Points on a hilly landscape, in no order, each with its height.
A ball rolls from a point to the lowest of its 6 nearest points, and stops where none of them is lower. Distance is the straight distance between rows; heights are no part of it.
(90) height 3.60: [-14  -6 -25   7  -6   6   9  11 -20]
(18) height 0.90: [ 58  23  15  33  15  -8 -32 -40  10]
(565) height 3.04: [-24 -19   4  18   4 -49  -8  41 -24]
(511) height 0.87: [-64 -16  11 -15  14  -3   0   4 -12]
(832) height 0.63: [ 15  36 -11 -35  -1  21  10 -13   7]
(621) height 3.84: [-21  -5 -28  20 -21  25  20  23 -13]
(46) height 1.83: [  1  -9  19   7  -9 -47 -16   9 -10]
(672) height 4.77: [-23 -20  -4  30  -1 -29  15  47 -32]
(853) height 3.85: [ -5  11 -47   7 -29  35  22  25  -5]
(135) height 3.29: [-21 -24 -26  27 -23  50  36  57 -14]
(430) height 0.48: [  4  31  11 -48  18  13  18 -26  -1]
(225) height 0.65: [ 46  26 -28  54 -10  -1 -17   6  25]
(679) height 1.51: [ -1  21 -43 -32  -9  34  27  -2  10]
(178) height 1.11: [-67 -49  22   6   3  -3   6  34 -16]
(661) height 0.71: [ 36  47 -26 -47  -7  38  24 -35  21]
(848) height 0.54: [-26  14  56 -45  38  -7 -10 -35 -29]
(775) height 5.13: [ -3  -7 -29  27 -18 -18   8  30  -6]
(185) height 0.66: [-50  -8  28 -33  15   4  -2 -13  -7]
(862) height 0.82: [ 30   2  33  15   1 -46 -17 -17  -2]
(32) height 3.83: [-32 -29 -24  38 -24  20  34  60 -17]
(865) height 1.75: [-39 -32 -15  -5 -18  51  32  20  -8]
(614) height 0.79: [-11  23 -13 -29   1  37  24  -4  21]
(572) height 0.56: [ 21  21  20 -34   7  -1 -12 -41 -14]
(652) height 0.57: [-15  23   4 -29   9   9   1 -13  -5]
(695) height 0.53: [ 10  15  40 -33  18 -28 -14 -31 -33]
(194) height 0.60: [-32   2  56 -64  35   1  15 -49   7]
(75) height 5.44: [ 37 -30 -47  68 -14   3  -8  58  34]
(216) height 0.49: [-48 -29  -6  21  -2   5   9  47 -18]
(815) height 0.51: [  5  32  28 -43  25   5   6 -27 -17]
(668) height 0.61: [  4  20  24 -10   1 -14 -12 -26 -14]
(224) height 4.37: [ 11 -44  16  22   4 -63 -56  55   6]
(836) height 2.57: [-10  11 -28  -6 -17  14   4  10  -6]
(173) height 4.19: [ 44   7 -12  50   7 -16 -21  12  35]
(275) height 5.71: [ 27 -30 -37  56 -10 -19 -23  43  28]
(331) height 1.82: [ -1 -15  30   6   7 -55 -15  23 -13]
(129) height 3.41: [ 37  18 -31  47 -14   9 -11   0  26]
(3) height 0.74: [ 36  36   1 -10  -8  10 -14 -48   2]
(102) height 3.55: [ 35  -4  12  41   6 -38 -30   9  18]
(164) height 0.81: [-24  -2  -4 -33  17  21   8  -3   1]
(781) height 4.83: [ 14 -26 -52  46 -34   5   9  49   0]
(548) height 2.71: [-38 -25 -30  15 -20  72  30  46  -3]
(371) height 0.77: [ 37  31 -12 -25  -9   9  -9 -31   4]
(879) height 0.80: [ 40   9  21  13   0 -28 -21 -33  -9]
(374) height 0.72: [-59 -38   4   8   5   2  11  22  -6]
(681) height 0.58: [ 32   8  40 -23  20 -28 -31 -65 -29]
(64) height 5.36: [ 24 -15  -5  36  -3 -40 -30  30  13]
(575) height 2.00: [ 25   6  12  17  -9 -25 -23  -8   4]
(563) height 1.34: [ 58  29   2  31   5   0 -23 -18  19]
(460) height 5.09: [ 28 -15 -27  54 -16 -13 -13  18  17]
(608) height 0.78: [ 57  24   7   3  13   0 -28 -62   5]
(28) height 0.73: [ 60  11  28  23  36 -27 -33 -56  -5]
(354) height 0.40: [  9  -3 -32  26 -31   4   5  29   3]
(701) height 0.67: [ 44  17  21 -17   7  -4 -18 -55 -19]
(705) height 3.65: [ 35  20 -32  34 -27  16  -7  -3  25]
(532) height 4.46: [ -4 -12 -44  27 -32  16  16  39 -17]
(80) height 2.23: [-44 -33 -16 -28 -11  65  36   2  25]
(290) height 1.37: [-46 -18  20   7  13 -28   2  20 -16]
(68) height 1.14: [ 44 -14  43  23  26 -52 -35 -16  -1]
(751) height 0.50: [-63 -51   3   8 -13  31  25  32 -16]
(717) height 0.68: [ 16   4  37   0   1 -43 -20 -14 -16]
(109) height 0.75: [-62  -5  32 -19  17 -14  -7   1  -8]
(457) height 1.47: [-60 -31  -9 -22   3  33  26   5   4]
(485) height 0.55: [-17  40   3 -56  15  33  61 -43  40]
(327) height 0.70: [-20  22  29 -54  26  17  37 -44  30]
(550) height 0.59: [-46  -2  31 -45  18  10  -2 -30  -4]
(260) height 0.34: [  5  42 -14 -52  15  35  48 -24  21]
(266) height 6.45: [  3 -39 -24  31 -28 -21   5  55  -4]
(846) height 0.52: [ 14  28  38 -47  22   1  -5 -37 -22]
(197) height 1.03: [ 14  25 -18  -4 -19   8  -3 -12  -1]
(604) height 0.62: [-58 -12  47 -46  23 -14  -7 -26  -4]
(481) height 0.76: [ 44  37  -3 -39  -8  27  -3 -40   6]
(110) height 2.81: [-24 -12 -34 -11  -5  53  38  15  10]
(229) height 6.16: [  8 -48 -14  33  -8 -48 -27  58   6]
(651) height 0.64: [-22  14  16 -23   5 -10  -7 -15 -22]
(136) height 2.36: [-43  -3 -11   2   2  26  14  23  -5]
(86) height 3.02: [ 45 -26  28  38  17 -47 -40  25  19]
(733) height 0.69: [-29   7   4 -51  13  31  38 -23  28]
(692) height 1.63: [ 51  32 -16  13 -14  26 -21 -37  22]
(793) height 0.37: [  2 -16 -18  25 -20 -44   0  22 -10]

Call two points neighbours if one is among the 6 nearest of the other. Go from one point of each pair to the other, from neighbour to neighbour, staying as low as possible. Name the highest point that can't be avoided.
(793) / (225): (331)
(260) / (216): (511)
(225) / (216): (563)

For each start below, name the point where the ball stops.
(865): (216)
(457): (216)
(224): (793)
(290): (216)
